A landscape with many valleys, sampled at points; each row gives a point and its height.
From any point a ball rolls to the lowest of the 2 points nearest to it. It stops when none of these is lower. Distance is the straight distance between rows; heights are no part of it.
(606): [  8  11  37 -33  -9  18  12  11 -16 -12   3  21  -8  13   9  -8  15  13
   3   0  24  29  -9  22  12  -9 -17  -9 -23]  (h 392)
(1348): [-12 -27   3   2  20 -16 -39  -2  13  19  -9  11   8  26 -14 -26 -12 -30
  -5 -46 -14 -33   0 -27   4  -5  16  18  14]  (h 578)
(1027): [-27 -26  27  -9  41 -38 -22  25  26   4 -15  48   2  24 -25 -28  -9   2
  21 -23 -12  -1 -12 -10  -2   8 -15  33  16]  (h 395)
(13): [  0   3  18   1  -6   4   5  -3 -21 -23  20  18   6  11   4  36  26 -30
 -14  -6  13  -4 -19  -8   5   0  -5  -9  -4]  (h 229)
(264): [ 20 -15   0   4  -3   4  25  17   6  31 -43  -8  16  48  -7  -5 -12   9
  16  36  -5  32  -2 -17 -19  -4 -20  37  20]  (h 103)
(1587): [ -2   4 -32  27 -21   5  -2  -3   2 -41  30  12   3 -85   0  19  13 -18
 -33   0 -16  -2  -9  19   7  34  17 -38 -28]  (h 445)
(171): [ 28   2  29 -10  21   3  17  -3 -16 -38   3  19   8   7  25   1  31  19
 -22  -9  11  29   4   5   7  16 -18 -16 -37]  (h 352)
(554): [ 11  21  37 -31 -13   6  22  31  -9  29 -24   1  -5  28   5  -2  20 -31
  31  17  29   5 -13  -5 -17 -16 -30  30   6]  (h 363)
(16): [ 12  24 -34   3 -21 -21 -16 -29  20   8  14 -13 -19 -30  11  29   0 -31
 -39   5 -18 -14  12  -2   8   8  39 -25   3]  (h 459)
(1383): [  6  -9 -28   5  -4  28 -25   0  46  10   1   4 -19 -27   7 -11  39 -22
 -26 -30   3 -20  27  11 -18  27  74 -32  25]  (h 287)
(36): [-12   2 -37  -3  -4 -10 -33  -1  23   2  -4 -33 -34  -7  16 -20 -29  24
 -20 -10 -18  -5   8  15   2  19  46 -12  26]  (h 186)
(750): [-40  -4  34  14  19   7   8   4 -17  -2  12  21   3   6 -45 -16  -7  40
   4  22   0  10   4  29  -4  15  -7  -4  -2]  (h 516)
(1211): [-38 -21 -18 -25  50 -34 -30   5  67   2  -2  -7   3   1 -27 -21 -15  10
  -2 -35   2 -20   2   2 -18   4  36  10  45]  (h 593)
(929): [-35  11   6 -15  -3  13   9   0 -18  -6   5   0  14  19  32 -10 -16  25
  -9  12 -22   7   1 -21 -25 -11 -27   8  19]  (h 310)
(26): [-18 -22  23  14  21   3 -11   7 -12  -8  10  30   0  16 -40 -34 -19  25
  -3  -6 -10  -9  12  -4   9  14  20  -4  10]  (h 535)
(419): [ 33  23  -4  -7 -14  -4  35  20 -13  30 -28 -12   7   3 -14  12 -15 -44
 -13  -7  -7 -17  16 -12  15 -17  11  20 -28]  (h 390)
(1351): [ 36   1 -28   1 -16   1   5  -4 -17 -16  -6   2  -3  -5  28  37  20 -50
 -10 -47  -5 -31  -9 -22  20  -9  23 -17 -22]  (h 491)
(1286): [ 16  -3  24  11  15  -4  11   3 -12 -34   2  43  16  14   0  24  31 -16
 -36 -19  -1   9   3  10 -11  33  -8 -19 -15]  (h 298)
(1438): [ -6  -6 -23  16  18  12  -8 -18  12 -24   5 -44  -7 -22  -8  -2 -14  23
 -51   1  -2  11  12  34  -1  34  34 -30 -13]  (h 515)
(276): [ 61  38   9 -41  18  -5 -17 -27  -2 -24  16  14 -14 -59  18   6  37   2
   3  31  38  -9 -22 -27  11 -22 -51 -36 -41]  (h 542)
(128): [ 37  19 -23  -3 -10 -10  -4 -31   1  22  -7 -10   0   1 -16  31 -11 -43
 -29   6 -11  -9  16 -11  21  -2  19  -7 -16]  (h 432)
(1330): [ 12 -17   5   7  -7  -9  -6  26   5  25 -43 -18   3  21   3 -38  -7   4
  42 -10  19 -12   3 -18  23 -56 -16  48 -11]  (h 411)
(273): [ 12   9   1 -12  -4 -15  30  14   2  34 -34   9   8  20 -15 -12 -29 -12
 -16  -4 -31 -17  26 -16  -3 -15  14  15  -3]  (h 345)
(556): [ 10  29  21  -2   4  25  16  -6 -21 -41  38  -3 -19 -49  14  -4  41  10
  20  23  35  10  -3  -4   8   4 -13 -35 -19]  (h 546)
(957): [  3  33  22 -25  11  11  51   6 -16   1  -1  40  13  10  -4  12  12  23
   2   9   4  18  17  12 -34  30 -30 -16 -10]  (h 369)
(805): [-19   1  44 -18  14 -16  12  31   3  23 -13  31   5  35 -20 -12   5  -5
  29  -3  14 -12 -10  -3 -13  -9 -20  29  12]  (h 401)
(662): [ 12   6 -19  29   7 -29   2 -10  11 -42  -7 -39 -14  -4  20  29  27   7
 -22 -15  -8   1  14  18  16  18  44 -22   0]  (h 375)
(1359): [-40 -14  14   8  -7   0  -7   4   8   3  32   6  13  -9   9   1   7 -10
  20 -13  -8   4 -17  -4  20 -16   6  11   7]  (h 216)
(733): [-16  -7 -16  34 -17   7  -9   7 -26 -40  16 -23 -25 -25  44   9   0   5
  -3  -3 -12   9 -22   4  12  27   5 -12  -9]  (h 277)
(987): [ 52  16 -15  15  21 -33 -15  -6   6 -28  11  28   8 -30   4  48  29 -31
 -18  13   6   3  -1 -12  27  29 -20 -17 -36]  (h 418)
(626): [ 19 -16  26  13 -10   1   6  -1 -19  -5 -27 -20 -13  43  23  -8  24  14
  21   0   7  11  -8  -9  23 -36   2  17  -7]  (h 318)
(311): [-35 -26 -16  48  -3 -23 -32  -5  13  -9   7 -46 -14 -15  25 -19  -7  24
  31  -2 -14  -2 -11  -7  18  -8   6  26  11]  (h 349)
(486): [-36  -6 -11  -1  32  15  41  24   3  -9   2  16  12 -12 -28  -3 -18  28
 -12  -7 -28  14   9  32 -33  47  15 -22   9]  (h 475)
(441): [-25  12  30 -19  14  19  23   8   4  23  -5  13   9   9 -10 -50   2  53
  40  40  -5  22  13   1 -32 -23 -34   7  24]  (h 477)
(280): [  5   9  28 -34 -13  30  21   8 -28  48   5  27  10 -11 -12   0   7 -45
   9 -11  13 -26 -22 -10  -6 -30 -24  13 -35]  (h 242)
(221): [ 25  40  36 -48 -11  17  15 -11 -18   4  19  33 -13 -23   8  -7  22  -4
   2  15  24   6   1  10 -10 -17 -33 -26 -33]  (h 429)
(671): [ 53  -1 -34  15   1  -3  -8 -20  -7 -29   8  21  -2 -40   9  41  28 -38
  -9 -16  -3 -12  -6 -29  31  13   9 -30 -28]  (h 460)
(183): [ 22 -30  17  13  -6   1 -12  13 -18  20 -20   3 -14  25   9 -28  -8  -4
  23 -30   2 -15  -4 -24  32 -16  10  24 -12]  (h 367)
(1083): [ 34  -4  -5 -17   6   0  29  21 -16 -27 -40  -1   0  41   1  -2 -20  41
 -24  19   5  23  11  -2 -16  -1 -17   7   3]  (h 569)
(218): [-33 -43 -18  38  26 -20 -61 -17  38  -5  10 -24 -15 -23   4 -37   2  10
   0 -38  -2 -24  -4  -1  -3  15  38   5  21]  (h 529)
(689): [-23 -31 -12  30 -22  18 -28   3  -4   3  43  36   1 -44  -1  -5 -17 -17
  -9 -15 -10 -23 -14  -8  -9  20  -1  -7   4]  (h 355)
(34): [-17 -35 -11   0  31 -13 -39  20  58   3  -9  -3 -22   4 -17  -9  18  -5
  -6 -34  16 -12  -7  28 -12  25  55  -4  45]  (h 605)
(809): [ 12  22  -3 -24 -14   4  51  11  -3  18 -12  15  29  15 -16  23 -22  10
 -10  10   0  10  18  18 -20   1 -22   4 -12]  (h 333)
(745): [ 37  -8 -15   6   1  -5 -21 -25   1  -4 -27 -30 -21  34   4  19  11  -7
  10 -32  -6  10   1  24  34   4  46  -8  -2]  (h 628)
(572): [-67 -19   6  11  37   5  21  27  -7   4   6  42   7 -20 -22 -28  -9  46
  10 -14 -35 -15  -5  17 -42  27  -7 -13   5]  (h 498)
(1583): [ -4 -24 -13  33  -7 -16  21  22  23  -8   5 -35  -7 -10   8   7  -9  16
  10 -14   7  -9   7  10   8   3  43  11  20]  (h 263)
(1475): [-17 -24  12  12  -3  16 -17   5 -14 -15   8 -23 -12  16  39 -18  12  28
  45 -11  20   8 -26  -9  14 -22 -13  17  10]  (h 275)
(405): [ -3  19  17  25 -32 -17  -7  -7 -38 -32  32  17 -11 -42 -11  -1   9  17
 -17  34  15 -12  -2   2  19   5  -6 -10 -28]  (h 533)
(615): [-23 -29  22  -1  10 -14  -1 -11  33  52  10  30  21   9 -15   4  -2 -25
   0 -15 -33  14 -15  10  -6   9   4  18   2]  (h 281)
(1061): [ 37  -1 -29  10 -21  18   6 -19 -25 -32  17 -10 -11 -39   5  38  11  14
  21   3  31  -4 -29  -9  41 -16   0 -18 -28]  (h 479)
(1569): [ 28  -7 -37  14 -38 -17 -32 -20 -14 -20   1 -19 -22 -18   2  26   4  -7
  12 -42  13 -31 -17  25  35  -6  46 -17 -13]  (h 439)
(1215): [ -6  26  45 -48   0  20  32 -14  -5  49 -14  19  -1  19  -7 -42  21  27
  29  13  -6   2  12  10 -55 -31 -37 -12   9]  (h 461)
(654): [-12 -12  -4  -3  10 -27 -32   4  57  45  -6   7 -22   1 -17  -4   0 -24
 -20  -9   8 -21  11  12 -18  17  43   5  32]  (h 618)
(916): [  9 -14 -12  -6  11   4   9   8  10  26 -11  26  11  22 -16  -3 -22 -30
 -28 -32 -15 -29  15 -15 -40  31  28  -3  28]  (h 230)
(814): [-31 -24  -4  18  37 -27  -8  22  12 -12  -7  -3 -23   2 -17 -22 -30  26
 -15  16 -34  -8   1  -6 -26  29  20   9  35]  (h 575)
(1005): [ 38  -5 -39  22   2   9   5 -10 -10 -19   9 -17 -13 -10  16  30 -20  -5
 -22  -7  12   1  13   0  -2  38   5 -16  -5]  (h 222)
(214): [  9 -13  25 -29  22   6  29  21 -27 -10 -28  20  -6  39 -10 -22  -8  54
  -5  25   0  15  -7  -7 -41  -6 -25  10  12]  (h 582)
(1440): [ 19   6 -14 -10 -32  19  -1  11 -16  21  -4  -1 -14   7  23  14 -19 -17
  22  29  12  11 -14 -19   8 -16 -38  21   4]  (h 348)
(1503): [-30  -5  12 -13   7 -14  -4   1  28  44 -12  20  34  15 -28 -11 -22  13
  33  15  13  12   2  10 -19 -25 -62  47   1]  (h 381)
(1426): [ -1  -8 -43  -9 -11   8 -40 -27  20  31   8 -33  -4   6   7   2 -39 -12
  -8 -12  -7 -11   3  -1   6  -2  18   2  22]  (h 113)
(1278): [-36 -12 -24  -4  24 -42 -42 -18  66   9  -4 -35   4   0   4 -14 -21   6
   4 -18  -6  -6   5  -4   2 -14  10  29  28]  (h 583)
(1324): [ 51  19  14 -19 -28  26  -7 -26 -28   3 -11 -13 -39 -21  17 -10  33  -7
  32  29  31  -5 -20 -20  23 -59 -24 -10 -25]  (h 419)
(376): [ 22  38   7 -32   7   3  18   8 -17 -13 -17  17  16  29  -7  -7  -4  -9
   1  -6  -7  14  29 -12  26   6  -2 -11  -7]  (h 556)
(1091): [  8  11  -1  29 -26 -14 -12 -20 -22  -8  16   9 -16 -19  -1   2  -4  -3
 -11  23 -18   0  11 -16  33   3   8  -7 -16]  (h 511)
(392): [-24   5  20 -33   5 -12  14   2  15  55 -34  13  47  36 -10 -13   4   4
  33   4  -2  12 -21 -13 -57 -14 -60  47   6]  (h 399)
(1414): [ 17  46   6 -31  -3  10  17 -17 -17 -10  22  41   2 -41  12  25  26 -18
   1  21   0   3 -11 -21  13  -5 -28 -30 -29]  (h 463)
(189): [ 13  -8  -8  33 -15 -16 -13  -6   8 -29  14 -10 -13 -18 -12  31  27 -22
 -11 -15  11  -4  -4  24  29  13  43 -19  -2]  (h 406)
(1586): [ 10  11   5  13  -6 -28 -11  -3  15   0  -1  35 -11  -1 -31  32   2 -30
 -48   3  -8 -10  15  33 -10  31  17 -17  -3]  (h 649)
(1418): [ 31 -19 -21 -10 -15   3  -1  18   8  12 -12 -17  -8  23   1  32 -24 -30
  -3 -29  23  -4 -14  18   5  11  15  10   5]  (h 268)
(467): [-44   5 -15  30  -7  18  -7   5  -6 -25  25   3   4 -56 -22   0  -9 -14
 -25   3 -14  -4   0  35  -5  44  13 -31 -11]  (h 474)
(1161): [ 28 -13 -37  15 -25   1 -12 -16   9  20 -33 -46  -5  28  16  36  -7 -17
  21  12  -5  18 -10  10  17 -24   4  20  14]  (h 520)
(1299): [-13 -11  -3   9 -20  19   2   4 -11  35  39  44   1 -35 -14  18 -26 -14
  14  13   4 -12 -12   0 -10  11 -23   4  -7]  (h 396)
(1213): [  6  23  45 -35 -14  24  15 -32   2  37  16  -4 -11  -9  -4 -20  26   0
  30  42  15  12   1  19 -53 -34 -42 -17  17]  (h 438)
(1643): [-24   6 -35   7  -9   2 -14  18  -5 -38   1 -37 -18  -2  25   0 -30  19
  -9  -9 -16  10  -3  18  12  24  13 -11  13]  (h 237)
(175): [-10 -10 -20   9  13  28   9 -28   4  -2  24 -40  25   3  -3  31   6 -15
  -3  -5 -12  25 -10   1   8  23  21 -14  15]  (h 524)
(646): [ 38  39  44 -42   1   8  22 -17 -12   7 -34   0  11  35  -6  -5  42  -5
   0  39  29  38   3   8 -30 -15 -46   0 -11]  (h 276)
(1592): [ -4 -21  11  -1  14 -25  31   3  24  17 -14  -6   5  26 -25  20 -10  17
 -27  15 -24  16  -2  19 -29  14  19  12  19]  (h 205)
(869): [ 50  40  -3 -38  18   8 -14 -12 -10 -34  11   0   7 -21  30   6  27   9
   9  24  29  28  -1  -9  21  -4 -53 -28 -34]  (h 512)
(471): [-43 -28  12  -2  33 -26  13  12  38  23  -1  23   6   7 -22   0  -1  10
  -2  -7 -42  21 -13  22 -29  26  14  10  23]  (h 252)
(1573): [-54  16  37   5   9   9   9  12 -10  12  23   9  -5 -14 -15 -25   3  42
  32  34  11  -2   7  17 -29  -2 -34   4  10]  (h 495)
(652): [ 11  -7 -10  -3 -24  20 -19  -7 -22   3  -6 -23  -9   2  33   1  17   3
  68 -13  20 -13 -28 -14  30 -55 -11  17  -2]  (h 319)
(1297): [  6 -19 -18  21   4  16   5   7   5  -5  12   7  -5  -6  -5   9 -16  -9
 -26 -16  -4  -8  16   2 -20  40  27 -15  17]  (h 138)
(238): [ 47  13 -14   5 -21  11   6  10 -37   5 -19 -16 -18  12  11  21   2 -28
  30   4  27 -22  -1 -30  25 -22  -8  14 -17]  (h 400)
(985): [ 23  13 -14   9 -13  12  21   3 -21 -10  15  -5  -3  -8  11  37 -14  -3
  -3  36  18  12   4  -8  -5  17 -30   3  -4]  (h 292)
(449): [  9  32  13 -42 -21  25  46   9 -16  34  -2  12  29   1 -21  12  -3 -16
  15   6  28  -9   5   7 -11 -30 -30   6 -25]  (h 295)
(378): [ 50  19 -15  -2  -8   2  16   2 -22 -32   2 -11   3  -2  -8  36  13 -14
  14  -8  48 -15   7  -9  35 -11  -2 -11 -24]  (h 443)
(1119): [-44 -11 -19   1   3   8   5  26   0 -20   1 -25   4  -2  21 -15 -42  40
 -14   1 -19   6 -10  11 -17   8  -9   8  13]  (h 274)
(1166): [-18   5  -3  37 -14 -23 -30 -22   2   1  21   6 -15 -17 -10  -1  -1 -20
 -30  12 -34 -18  13 -10   8  15  36 -10  15]  (h 486)
(1609): [ 12  30   3 -14 -24  20  -9  -4 -28 -35 -14 -23 -15  17  35 -28  14  32
  17  20  23   8  12 -11   7 -45 -23  -9   6]  (h 344)
(1325): [ 18 -21 -13 -11  26   1   8  -7  23  -9 -12 -20 -10  12 -24  -5 -14  32
 -43  -9  -2  15  15  28  -1  15  48 -19   2]  (h 531)
(77): [ -6   8   2  11 -28   8  -5  13 -13   1 -10 -12 -10   8  27 -36 -10  35
  21  41  15   4  10 -12  -3 -46 -28  16  12]  (h 377)
(185): [-16 -24  28 -22  -3  16   7  -3  -1  48  16  20  32   8   0  -6  -5 -12
  16 -19  14 -14 -23 -13 -17 -30 -34  29 -20]  (h 171)
(1526): [-14  40  -1   5  10  -8  18 -15 -18 -40  21   1  30 -18   2   3   2  26
 -30  17 -14   0  31  -5   3   4 -12 -25 -24]  (h 368)
(872): [-40  14   2   4  19  32  30  -7 -10 -21  24 -17  33 -11 -12  17   8   0
  -2  13  -9  30  -2  12  -7  31  -5 -17   2]  (h 513)
(830): [ 28  -5 -11   5 -20  19 -17 -41 -28 -14  -8 -26  13  21  -4  16   2  11
 -13  16   8  16  -4   1  35 -36 -11  -3 -25]  (h 398)
(1025): [-15  27  47  -2   8  27  16   0 -14  -7  34  -1 -30 -26  -4 -19  25  16
  29  39  32  10   7  18 -26  12 -24 -22   9]  (h 519)
(925): [ 25  24  30  -2  12  10  24 -20 -13 -13  -3  -7  14  13  -4  14  31  23
  -6  53  27  40  10   7 -17  -1 -46  -3 -13]  (h 231)
(1116): [-48 -17 -15  56 -10  -9 -40   4 -11 -25  19 -40 -18 -41  10 -13   2  -7
  13  -2 -10 -10 -27  13  20  31  22  -2   6]  (h 316)
(220): [ -7  13  20  18  18  30  39  18 -21 -11  19  46  -4 -20  -8  -4  13   9
  10   9   4  16  19   8 -22  51 -11 -23  -4]  (h 408)
(642): [  0 -25 -27  24 -19  13  14  11   2   0  39 -24   3 -31  -1  19 -23   4
  17  -9  26 -12  -8   4  12   1  21   5   8]  (h 312)
(207): [  3  28   2  -4   3 -29  16 -21  -1  10  -1  34  12  12  -9  38   0 -13
 -41  11 -37   9  17  18 -16  27 -18 -11 -17]  (h 662)
(1591): [ -7  16  31 -30  -9  11  13 -15 -31   7 -18   8  14  42  25 -11   9   8
 -20  13 -15   6  -4 -22 -26 -30 -35   9  -4]  (h 339)
(1265): [-24 -29 -35  29 -23  -8 -53 -15  26   8  39   3  -9 -61  -3   0  -1 -28
   9 -18  -6 -23 -29  -1  13   9  27  -5  11]  (h 311)
(1337): [ -8 -13 -29  30   9  18 -16  16  23 -34   1 -10 -17 -26  -4 -21  11  -2
 -21 -31  -9 -16  22  13 -10  41  61 -34  27]  (h 225)
(124): [-54 -13 -13  17  12  13 -29  -9  14   1  13 -22  -6 -33 -17 -23 -25   8
 -40   0 -19  -5  -3  34 -19  41  31 -24   1]  (h 496)
(1173): [-26  29   7  12  -1  15   0  -8 -31 -47  20 -20   5  -2   5 -10  11  25
   3  11   4   3  12 -11  22  -3   3 -17   1]  (h 335)
(283): [ -6 -20  12 -12  13   7 -14  20  14   5  -9  -7   0  27  20 -22   1   7
  55 -10  24  24 -18 -14   8 -11 -34  38  18]  (h 317)
(1111): [ 14  14 -15  16   4 -13  23  -1   5 -38 -13 -44   7   5  13  25  14  23
  -2  20  -1  35  15  15  24   1   9  -6  -7]  (h 346)
(489): [-31  -6  -8 -30  11 -11   4  14  11  13 -11  11  29  26   5 -21 -37  14
   1 -18 -28 -10   0 -21 -20 -16 -17  24  21]  (h 340)
(452): [-28 -26  18   6  23 -23 -21  22  20  -2  -9   5 -13  25  13 -19  -4  13
  20  -3 -22  28 -21  -5  12  13  -5  29  21]  (h 358)
(516): [  1 -24 -28   9 -14  -7 -51 -24   4  22   2 -28   5   8   3  -8 -31  -8
  20 -25   1 -29  -5 -18  27 -31   0  21   1]  (h 180)
(1287): [  1   2 -23  18 -31  -5 -11   6  -9 -17 -26 -27  -2  17  11 -16 -30  38
 -14  30  -7  11  14   6  12 -33 -11  12   8]  (h 407)
(103): [-16 -30  -3  18  -8 -16 -20   3  26  37  27  17   4 -24  -7   1 -39  -4
  20   5  11   0  -9   2  -3   5 -31  39  -4]  (h 433)
(533): [  8  14 -14  19  -1  -3  14  -7  -5 -38  28  28  27 -52   4  11  15  -5
 -35 -14 -14  -9  26  -2   3  20  14 -36 -28]  (h 409)
(951): [-19 -36  -7  19 -14 -21 -22   5  33  14  24   4   5 -24  17   2   6 -26
   5 -39  -9 -16 -18   0  13 -11  29  13   5]  (h 265)
(1594): [-27 -31  -5  15  33 -40 -14 -10  47   0  -3  -4  16  -4  -2 -28 -21  17
  14 -29  -8 -11  12 -33  -3 -16  -9  38   9]  (h 573)
(275): [-56 -46  -9  16  51  -2 -36   1  39  -4   1 -30 -10 -25 -12 -44 -14  23
 -12 -18 -17   1 -14  19 -13  30  35  -6  13]  (h 514)
(1054): [-20  -9  13 -14  -7  16  16  15  -4   8  20  52  21   0 -20   0 -10  -2
  -9 -35  -3  -7   0  29  -9  10   7 -15 -11]  (h 159)
(641): [ -1 -17  10 -15   4   8   5  -1   6  59  -3  16  29  18 -12   0 -17 -46
  12 -22 -13  -4 -15 -19 -12   3 -13  31  -5]  (h 232)
(432): [ 16  -8 -25 -18 -13   4 -16  16  -4  16 -49 -31  12  48  -1 -11 -37  -8
 -11 -18  -1 -11  -2  -1   3 -35  -8  28   4]  (h 389)
(362): [-63  23   6  27   5   2  25   6 -12 -14  24  -4  13 -26 -18  23  -2   7
 -10  25 -20  -4   2  27 -21  28 -10 -16  -4]  (h 497)
(720): [ -6  23  -8  18  18  14   7  -4 -20 -66  31  -5  12 -64  13  17  46  -6
   5  10  14   4 -10 -11  20  22  -9 -38 -28]  (h 568)
(808): [ -7  11  30 -25 -20  16   2   1  -2  42  23  23  -8 -27  19 -34   1  -5
  43  17   6  -3  -5 -22   3 -38 -29  12  -8]  (h 440)
(1357): [-32   2  -1 -11 -17   4  22   5  10   1  27   7  24 -12   4   8 -11   2
 -12 -16 -22   2   1  16   4  -9  19 -10  -3]  (h 223)
(1472): [ 39  19  -1 -14  -4  -4  20  -1  -9 -26 -31 -24  14  33  20  29  25  -5
   0  13  19  36   1   4  21 -14 -22   6 -15]  (h 353)
(1655): [ 38  14   5   8  19 -36  -4  -8  -5 -30  -2  22  26   2   3  36  24 -33
 -46 -12   1 -18  17  -9   8  12  -7 -14 -35]  (h 365)
(1178): [-17  12  -8 -30 -16  -5  -4  20  -5 -14 -15 -14  16  42  -1  -3 -28   3
  -2 -17   4 -13   3  -1  10 -31  -3  12  20]  (h 366)
(1474): [ 18 -12 -17   7  14  -2 -29   0  26   0 -21 -15 -36  20   3   4  15 -16
   4 -36   0   2   6  22  15  33  59 -14  33]  (h 619)
(1149): [  2  -2  11  22  -4  -9  48  16   3 -14  -5 -15   0   0   5  -2   7  30
   0  16  -9  18  21  -4  17  -8  25   6  -3]  (h 313)
(1649): [-23   0   6  32  23  10  32  12  -7 -11   7  45  14  -9 -47  15  18  15
 -13  -3 -14  -9  23  30 -39  50   3 -29   4]  (h 447)
(1533): [ 11 -34 -25   4  11 -12   1  21  31  15 -18 -28 -10  24   9   3 -28   8
  11 -14   4   2  -4   4  -3  11  21  21  30]  (h 213)
(613): [ 18 -11 -31  20  -9  -2 -29 -30  19  24   5 -18 -33 -12  22  35  18 -44
  -4 -10 -16 -10 -13  -6  10  13  45 -14  17]  (h 483)
(906): [  5  -8 -10  -5   0  -9  14   2  13   8 -30 -30  14  54  -3  22 -12  -2
  -8  13 -14  28  -7  -9 -21  12   0  22  35]  (h 160)
(190): [ 18  15  36 -26 -17  22  11   1   2  44  -7  -4 -14  -3   9 -35  13 -15
  42  34  29  -2   2 -11 -32 -45 -40  16  11]  (h 405)
(1035): [ 11  -1  19  -6 -17   6   1 -21 -30  13  -9  10  15  25  -6   1 -12   8
 -34  21  -9   6   4  -2   4 -30 -22   8 -32]  (h 370)
(133): [ 15  15   5 -19  -3   2  33  10  -1  -5 -15   1  13  24  19   6  17 -28
   8 -29 -23  19   7 -13  28   0  25  -7  -2]  (h 540)
(95): [-12  -2  24   6   6   1 -14  -7 -12   4   4  30  17  30 -37  -6  -1 -28
  -9 -18 -10 -25  14 -15  12   4  16  -2  13]  (h 559)
(1064): [-28 -32  -4  28   2 -46 -45   1  21  -1  11  -4 -13 -21 -15 -44 -28  30
 -11 -12  -3 -27  -4   2   1   7  21  22  11]  (h 545)
(139): [ 34  42  15 -36 -14  11  11   2 -20  -6 -30 -17  -4  26   9  13  35 -31
  15  29  34  17  -4  -7   9 -34 -34   5 -10]  (h 320)
(1070): [ 58  33 -10  -6 -24  11  -8 -16 -27 -27 -23 -24 -22 -10  38  -2  30  18
  25  38  37  11   6  -7  16 -49 -33 -12 -22]  (h 382)
(496): [ 28  16  -3 -20 -16  16  14  31 -27  11 -63 -21  10  44  11 -17 -10  -9
 -12   7  14  -4   0 -15 -13 -41 -27  29 -10]  (h 416)
(86): [ 28  32 -13 -27  10   6  -2 -24 -12 -18  21  25  28 -33  10  20   5   2
 -17  16  -6  28   1  -1  29   4 -37 -29 -51]  (h 487)
(792): [  8   0 -20   8 -25 -16  -6   8 -11 -15  -4   2 -11   4  37   5  -6 -21
 -17 -39 -21 -30   6 -18  10  -2  31  -7   4]  (h 517)
(997): [ -4  11  15 -30   7   2   2  36   5  35 -53  -4  16  24   7 -58  -2 -10
  36  -8   7  -3   2 -28  -8 -55 -36  47  -1]  (h 437)
(881): [ 11   4   0  -4  -6 -26 -33  -1  15  11 -17   5 -26  24 -24   6 -18 -27
 -44 -11   1 -24  10  17   4  16  34  -6  10]  (h 633)
(5): [ 12 -12 -25  36 -11  -8 -16 -11   4  14   3 -24 -23   1  21  26  -3 -24
  35   4 -16  -1  -4 -14  24  10  18  11  21]  (h 503)
(293): [-27  11   4 -15 -11   3  21   2   2  48   4  23  27  15 -23   8 -22  12
  21  19 -16  14   4  18 -18  -3 -34  17   6]  (h 361)
(1561): [ -7 -16 -19 -22  31 -13 -17 -10  67  56 -12 -20 -17   5  -2 -12  -8   8
 -13   9  -1  10   8  10 -24  18  39  13  32]  (h 629)
(657): [ 48 -14  -6 -14  21  -9  15   4  -3 -26 -29  -5   3  32  -5   4 -16  22
 -42 -19   3  13  15   9   5  12  12  -9 -19]  (h 551)
(1291): [-19  27  24 -22  17   3   4  -8 -18  -6  -4  36  18  43 -32  -3   4  -4
 -11  -1 -22   9  10  -3  -1  20  -6 -13   8]  (h 574)
(673): [ 16   8  -2  -5 -29  26  -5 -27 -30 -17  24  -8 -31 -42  16   8  23  16
  24  31  23  -4 -40 -25  25 -40 -17 -12 -16]  (h 452)
(1163): [ -6  -2  27  41   2  16  14  12 -22 -11  32  32  -7 -18 -15  -3  19  -5
  14  14  13  -7  12 -16  -1  23   6  -8   7]  (h 446)
(312): [-15  35  34 -12 -12   4  -1 -10 -27 -18  23   6 -11   5   6  -2  25  -5
  10  22  13 -14   3 -20   5 -25 -13  -9   6]  (h 293)
(1320): [ 24 -17  -8 -31  14  -5   6  -3  20  50 -36  -6  -2  23 -15 -17 -35 -11
 -44 -20 -17 -21  13  -8 -29   0  37   7   8]  (h 294)
(800): [-31 -53   1  19  41 -39  -8  12  21 -11   0   0  -1  -7 -11 -37 -25  48
  -3  -5 -22 -21  -4 -19 -24 -11  12  28  13]  (h 561)
(989): [  2 -10  16   2 -18   8  -6   2 -11   7  21  15  -4  -6 -13  18  17 -31
  27  -6  17  -2 -30  -4  41 -20   5   2 -13]  (h 144)

For each start below, name the point where the ball stops.
(1091) -> (1297)
(657) -> (989)
(1064) -> (989)
(5) -> (1297)
(872) -> (989)
(869) -> (989)
